Points on a hilly landscape, in no order, each with its height.
From any point a ball takes the steepest step (drop divided by distance) to one of its 2 nearest points. It stops when none of these is lower. Distance is the straight distance between rows; heights are no part of it.
z_405: [-16  28 -14  10 -12 -20 -15 -15 -29  27 -14  42 -11   0 -28 -15 -22   8
  14  -8  -4]  h=47.6
z_654: [ 29  -5 -25  17   7 -18 -13  56  17 -12  25   7   2 -13  45   8  28   4
 -10  -6   8]  h=43.2
z_361: [ -6  34  -6   8   2 -11  33 -41  -7 -10 -11 -15   8 -19 -21 -16  -2   6
 -16  -6  10]  h=10.7
z_686: [ -2  46  -3  12 -17  10  19 -44   5  -5 -13  -9   4  -3   2  -3 -13   6
  -3  -1  27]  h=11.4
z_415: [ -7   6 -18  -8  19 -12  27 -13   3  -3  -5  28  -2 -11  20 -17  25   8
  -4   1 -36]  h=41.8
z_983: [-27   7  -9  28  -4   9  13 -24  16  41  -7 -23  -4  -5 -11 -13  -2   8
   9  15   5]  h=19.8
z_799: [  3 -31 -27   7  35 -18   9  19  -2  -4   8   7 -11 -23 -18 -14  14 -19
 -13   6 -21]  h=15.8
z_231: [ 20   9   4  -7   8  -1  -6   8  11 -33   4  19   1  27  37  15  -6   2
  -4  26   7]  h=49.7
z_955: [ -8   0 -27  -3  -2 -13 -14  22 -32  10  23  34 -14 -15 -26 -23  -7  -5
  15  13 -31]  h=53.1
z_888: [ 31 -11  23  -5  21   5 -17  19  13 -51  17  -2  -5  20  46  16 -12  -8
 -11  41  17]  h=53.3
z_648: [-10   7 -22  -6  20  -1  10 -23  38  22 -14 -10  -9  13  -7  -8   3 -18
   4   2 -12]  h=16.0
z_785: [-18  -9   8 -13 -10 -12 -15 -34 -31  33 -38  11  14 -16 -25  20 -15   3
  15 -53  -9]  h=15.2
z_442: [-18  -7  12  20 -50  -3  -1  -2   4   0  18 -30   7   6  -6  -1   2  17
   9  13  10]  h=19.7
z_911: [-19  40 -19   4  -1   4  20 -30 -19  38 -18   2 -11 -14 -17 -17  -3   7
  28 -10  -9]  h=44.2
z_743: [-12 -18  41  16 -56  21  -5 -10 -14  -9 -10 -14  24  19 -18  25  11  24
  18 -17  14]  h=20.8
z_134: [-17  33 -21   7  -6   0   2  -9  -6  32 -16  22  -4   5  -7 -15  -5  -8
  18  -5   3]  h=45.5
z_241: [ 14 -11 -20  -4   2 -39 -13  32 -29 -12  32  11   8 -22 -12 -14   6 -12
  13   8 -37]  h=56.5
z_611: [ -7 -46  28   7  -9  12 -14  14  26  17  -5 -10  -7  35 -12  10   7   3
 -12   0   0]  h=39.7
z_52: [ -8 -27   1  13 -13 -21 -26 -35  -6  14 -34 -12   4  -1 -28  10 -17  -2
  -2 -30  21]  h=18.9
z_397: [ -5  -6  18 -46  19   0  -9   1   9  13  -2  17  14 -36   7  14 -13  -1
   0 -18 -14]  h=46.3
z_671: [ 19  27 -60  21  13 -15   8   8 -12   3  34   1 -19 -13   0 -36  11 -22
 -17  -7  -7]  h=32.0
z_991: [-18  11  22 -26   2  15  25  -5 -13  -6 -15  16  29  -7  15  32   0  18
  20  -4 -15]  h=41.5
z_410: [-23 -18 -14  41   2   9   5 -19   6  32 -10 -14 -10   5  -1  -5 -16  15
   2  21  25]  h=21.1
z_487: [ -1   7  35  14 -56   9  -8 -38 -13  16 -18 -21  21   7 -21  33  -5  27
  26 -33   4]  h=17.8
z_926: [-11 -17  49  -8 -48  20  14 -10 -17   5  -9 -10  20  26 -26  29  24  21
  11 -21 -18]  h=20.7
z_876: [-15  16  17 -15 -26   9   4 -25 -22  13 -22   6  14 -13 -17  27  -6  10
  26 -39 -13]  h=9.7
z_912: [ 17 -17 -14   6  40 -18   4  25  23 -11  15  -1  -7  -1   3  -3   5 -19
 -23  27 -23]  h=9.8
z_877: [  4  -7   5  23 -39  17  -2  -1  -7 -40 -18  -9  -8  32  13   4   7  26
   6   3  49]  h=41.0
z_163: [ -3  -2 -31  12  10 -12 -27  15   3   7  16  12  -2 -13  15   9 -25  -2
   0  10  23]  h=37.4
z_573: [ -7 -69  25  11   1  48 -20   4  13  15   4 -29 -17  19  14   8   0  10
   6   7  23]  h=32.9
z_557: [ -8  31  -7 -13  14   1  39  -7  -7 -12  -5  29  15   6  34   1   8   5
   1  15 -30]  h=40.7
z_524: [ 18   7 -34 -17  19  -9   6  10 -11  15   2  14 -36   3 -20 -46  24 -12
  27 -10 -41]  h=69.7
z_149: [  7 -21   7  -3 -24 -20  -8   4  15 -18  -7  -1   1  19   8   4  19   6
   5 -13  -6]  h=42.8
z_51: [  3   1 -44  23  17 -10 -14  10  21  -1  24  32  -8  -4  20   7 -21   0
 -23  23   8]  h=31.9
z_781: [ -7 -47  17  -3  13 -10  -7  45   3   7  16   7  11 -21  21   9  28  16
  -9  -8 -19]  h=35.6
z_468: [  3 -60  24  14  -9  43 -15 -17   4  -6 -13 -50  -3  24  -6   6 -12   3
   4  -3  34]  h=35.4
z_97: [ 10  15  -4 -27  22 -10   0  18  -1 -18  24   4  17 -26  17   4 -15 -14
  -8  21 -12]  h=48.9
z_76: [ -5  43   9   2 -24   7  14 -55   8   2 -34  -8   7  -7 -19  11 -11  29
  10 -25   0]  h=12.7
z_475: [ -2  -2  10   5 -14   4 -12  14   7  -7 -11  10 -12  33  -8 -10   4  -5
 -15  13  24]  h=36.9
z_513: [ 10  41 -31  -3 -10 -15   6  11  -6 -20  21  25  -3   6  14 -17   8 -11
  -1   8  -5]  h=19.5
z_664: [ 37   7 -32  -8  20 -36 -13  33 -27 -13  37  27 -24 -16   0 -29   7 -18
  14   7 -61]  h=59.3
z_592: [ -5 -19  21  -2 -19   8 -22  19   9  18  -5  -2 -17  36 -31   0   9  -5
  -3  -6   8]  h=43.0
z_183: [ 11  13   7  -7 -13  10   0 -27  15 -28  -2 -44   8  -5 -13   1 -17  -2
 -10  10  31]  h=67.0
z_302: [-10  15  -2 -13  12   7  22  24 -17   9  11   1  10 -42   3 -18  19  -1
  -2   1 -15]  h=26.5
z_628: [ -4 -11 -37   8  13 -30   3   1  -9  -6   6   7   2 -28  -8 -13  -2  -6
 -15 -10 -11]  h=18.8
z_87: [ 17  44 -39  -6  21 -22  16  -5 -13  -9  27  37 -22  20   3 -36   3 -14
 -11  15 -29]  h=13.6
z_515: [-22 -27   0  10 -17 -10 -22  -7 -16  17 -12 -19  16  -4 -32  11 -13 -16
  12 -23   7]  h=21.4
z_908: [ -3 -19  29 -21  17  29   5  13 -19 -17 -17  -3   5   8   1  26  -1 -11
   3  -3  34]  h=31.2
z_4: [ -5 -17   6   2  -2  -9  15  33  -6   2  19 -15  11 -25  13  -3  21  -1
   0   6 -16]  h=29.8
z_915: [ 39  14  27 -14  26 -39   2  34   6 -10  11   2 -23   8  14 -17  32 -21
  17   2 -62]  h=66.6
z_704: [ 28  -1 -20  22   8   2 -14  29  20 -22  29   3  -6   4  65   5   9  14
 -20  20  24]  h=32.2
z_121: [ -7  13  14   8 -13  20  -3 -24  -5  -5 -32 -25   0  26 -18  21 -22  -8
   7  -9  47]  h=39.5
z_823: [  6  26   1 -23   2   3  27 -35  -4  -6 -12   4  -6 -16 -33 -17   2   9
  -9  -8 -13]  h=10.0
z_248: [ 22   6  -2 -24  22 -12   9   8  10   8  11  12 -27   3   2 -29  27 -15
  15   0 -61]  h=68.5
z_387: [ -1  50 -28  15   7  11  -5   4  -1  43  17  25 -14 -28   9 -28  -4   0
 -17 -10  18]  h=19.0
z_23: [ 18   7  20 -15 -24   0  -7  -6  22 -24  11 -14  12   5   0  16 -11   1
  -3  10   9]  h=66.4
z_640: [-16 -11   7   4   8 -15 -29 -34 -21  40 -36   3   2 -18 -44   5 -19   3
  -2 -49   6]  h=17.1
z_138: [-12 -45  43  -1   9  24  -8  14   9   5  20  -5   9  -3  13   9   1  17
  -5  20   9]  h=30.9
z_218: [ -3 -12  12 -30  16   5   5 -21  31  26 -20  -4   7  19  -8   6   1 -12
   7  -6 -37]  h=12.8
z_871: [  6  16  -2 -39  12 -12  -5  -8  -2  -5   8   5  21 -33  -4   7 -25 -11
   7 -12 -19]  h=47.5
z_935: [  5  44 -19  -2  -7  -8  20   5 -31 -10   7   7  -3  -9 -19 -30  10 -15
   1   0  -6]  h=24.1
z_161: [-11 -17  -8  23 -11   1 -26 -13  -1   4 -13 -15  10 -10  11  23 -30  10
   7  -8  49]  h=26.2
z_45: [ 33   4  33 -33   4 -11 -16   7  32 -24  11  -7   3  13   4  11 -11  -7
  -9  10 -14]  h=65.2
z_854: [  0  20 -47  33  15  -3  18  -1  -5  14  16 -19 -13 -14  -7 -31   7 -27
 -23  -1   7]  h=34.9
z_841: [-12 -53  44  -7  -5  16  -7   9   5   2   5  -7  10  17   0  12  15   8
 -14   1 -10]  h=34.7
z_675: [-17 -29  24  21 -20  14 -19 -17  14  15  -4 -28  -1  -9   2   9 -17  21
   3   5  44]  h=27.8
z_548: [ -7   7   7  20 -39  -5  -1 -40   8  -7 -27 -10  14  -3 -10  13  -8  29
  22 -21   2]  h=14.5
z_612: [  0  37 -21  -5   1   3   4   7 -10  12  28   8   7 -42  17 -17   0   4
 -16  -1   8]  h=23.3
z_692: [ -7  35 -21  30   3  -5 -11   9  11  26   4  17 -16 -10 -10 -19  -6  -3
 -22  -3  37]  h=23.9
z_708: [ -7  16 -15  -3  -8  -1  31 -24  12  23   1   2 -10 -19   6 -30  19  15
   8  -5 -29]  h=42.6
z_953: [ -9   8 -23  17  18   7  22  -5  14   0  -2   3  -6   1  15 -14  12  -2
 -32  14  13]  h=37.2
z_736: [ -6 -30  31   1   4  40   5 -15  -3 -14 -13 -41  -3  21 -13   9 -19  -1
   1  20  32]  h=36.4
z_574: [  1  11  -8   9  -6  -9 -14  12  10  10   3  24 -13  11 -21 -12   0  -8
 -14   9   9]  h=30.5
z_553: [ 10 -41   2  13  19 -23 -12  53   7 -13  11  -5  10  -7  29  16  29   1
  -7  -6  -7]  h=42.7
z_437: [-17   0  29 -38  -2  21  -7   4  -9  13 -10  12  27 -20  12  35 -13  14
   4 -15   5]  h=44.3
z_716: [  4   3 -18  -7  12   8 -10  23   8  -2   7   3  -2   2  21  17 -22 -16
  -3   9  31]  h=43.1
z_709: [ -7   4  13 -33  17   4  29 -26   4  14 -24   1  -6  16 -26  -8   5 -16
  13  -9 -33]  h=10.4
z_380: [-17   3   4  -2   8  24  14 -13  30  22 -11 -18  -7  12   1 -12  -2  -7
   0   8  10]  h=18.1
z_890: [ -8  -9  26 -11  -6  28  -1 -22  -1   4 -19 -25   1  30 -29  21 -13 -16
   5  10  10]  h=37.8
z_688: [ -9  -8  18 -11   8  21  15  22  -5 -13 -18  -3  10  25  25  23  10  -7
   8   6  15]  h=35.0
z_993: [  0 -33  24  11 -10  39 -22  -8  17   4   2 -28 -11   9  31  -2 -19  25
   4  16  37]  h=29.7
z_914: [-19 -31  36 -25   5  26   0   4 -26   3  -8 -23  21  -1 -20  33  -5 -16
  -6 -16  22]  h=28.6
z_924: [ 36  11  -2   3  15 -40  -9  46 -10 -19  21  13 -17   1   9 -12  26 -20
   3  14 -44]  h=63.3
z_693: [-10  24 -34  27  12  -1  35 -15   4   1   4 -19  -3  -5  10 -16   4 -14
 -11   8  16]  h=36.2
z_60: [ 12  10  -5  12 -14  22   3 -14  -3 -40 -31 -22   0  28   4   7  -6   2
  -1  -4  51]  h=40.5
z_162: [ 34 -19  10  -2  45  10 -19  38  17 -32  10   2  -7   2  32  18  -8  -4
 -25  27  18]  h=57.1
z_333: [-14  21  -6  -2 -16   1   8 -33  -5  39 -19   4 -10 -20  -9 -22   9  24
  30 -31 -22]  h=43.4
z_550: [  1  -8 -21   7 -24  -8 -18 -17   5 -16 -13 -28  17 -13  10  12 -19   1
  14 -24  25]  h=24.3
z_179: [ -4  17  -6 -28  14   5  17 -42 -15  15 -24   4 -12  -7 -40 -22   3  -7
  10 -16 -32]  h=9.1
z_82: [-16  13  10 -16  10  16  30   4  -1 -18  -5   1  12  15  27  18   4   2
  17  20  -3]  h=38.4
z_984: [ 26  10   7   1  32 -25   6   9  13 -25  15  16  -8  15   4 -17   7 -15
 -28  37 -37]  h=3.1
z_696: [ 25  23 -27  -1  34 -25  11  16   0 -10  27  34 -13   7  10 -19  -3 -17
 -18  23 -36]  h=8.8
z_750: [-15 -24  19  21 -29  17   6  23   0  -9  14 -15   1  18  -4  -1  15  12
   3  26  19]  h=23.1
z_624: [-12   4 -11 -12  -6 -15 -15  10 -26  22  -2  44 -12   0 -34 -13 -12  -9
  19  -9 -22]  h=49.9
z_929: [ 21  -9 -25  25  37   0 -13  24  25 -11  37  22 -11   9  47  18  -6   8
 -36  26  17]  h=18.7
z_13: [ 19  39 -44   1   7 -14  14  13 -37  -6  15  12 -29 -14 -18 -45  14 -22
  -8 -17  -4]  h=27.6
z_848: [-16 -15  21  12  -8  14  -4  15   8   4  19   3   4   0  16   3  -6  17
  -6  23  21]  h=27.2
z_893: [ -2 -26  14   3 -20   9  -5  -7   2 -31 -15   5   8  22  15  16   4  22
  -4  -1  19]  h=39.4
z_175: [-22 -13  10  12 -33  -8   1 -12   9   9  -9 -13  20 -10  -4   1   3  24
  10 -10  -4]  h=16.9
z_205: [ 23   3   2   2  -5 -29  -2  14  13 -33   3  18  11  11  21   3   7   2
   3  14 -21]  h=46.4
z_581: [-19   6  34 -17 -38  16  18 -16 -27   5 -12  -1  14  11 -38  31   5  17
  24 -24 -25]  h=16.4
z_934: [ 40 -15  28 -15  31 -17 -29  29  32 -19  19   7 -10   6  25  15  -1  -1
 -23  24 -12]  h=61.8
z_568: [-12 -22  12 -16   2   5 -16  17 -28   3 -12 -13  18  -4 -27  25 -10 -31
   3 -27  25]  h=25.6
z_804: [  1   0 -25   4 -11 -14  -3   2  -6 -21   1  -4  21 -18  18   6   3  -1
   0  -9   6]  h=21.8

Where does a ball stop that starts at each point below?
z_248 => z_876
z_23 => z_893
z_553 => z_387
z_911 => z_876
z_688 => z_876
z_468 => z_984
z_693 => z_984

Call two points neighbours if one is among the 2 nearest of the other. Go from one point of each pair to the other, from neighbour to neighbour, staying as low as possible. Name the highest point that can't be avoided.
z_387 and z_179 => z_592
z_893 and z_984 => z_877
z_929 and z_179 => z_654
z_179 and z_876 => z_743
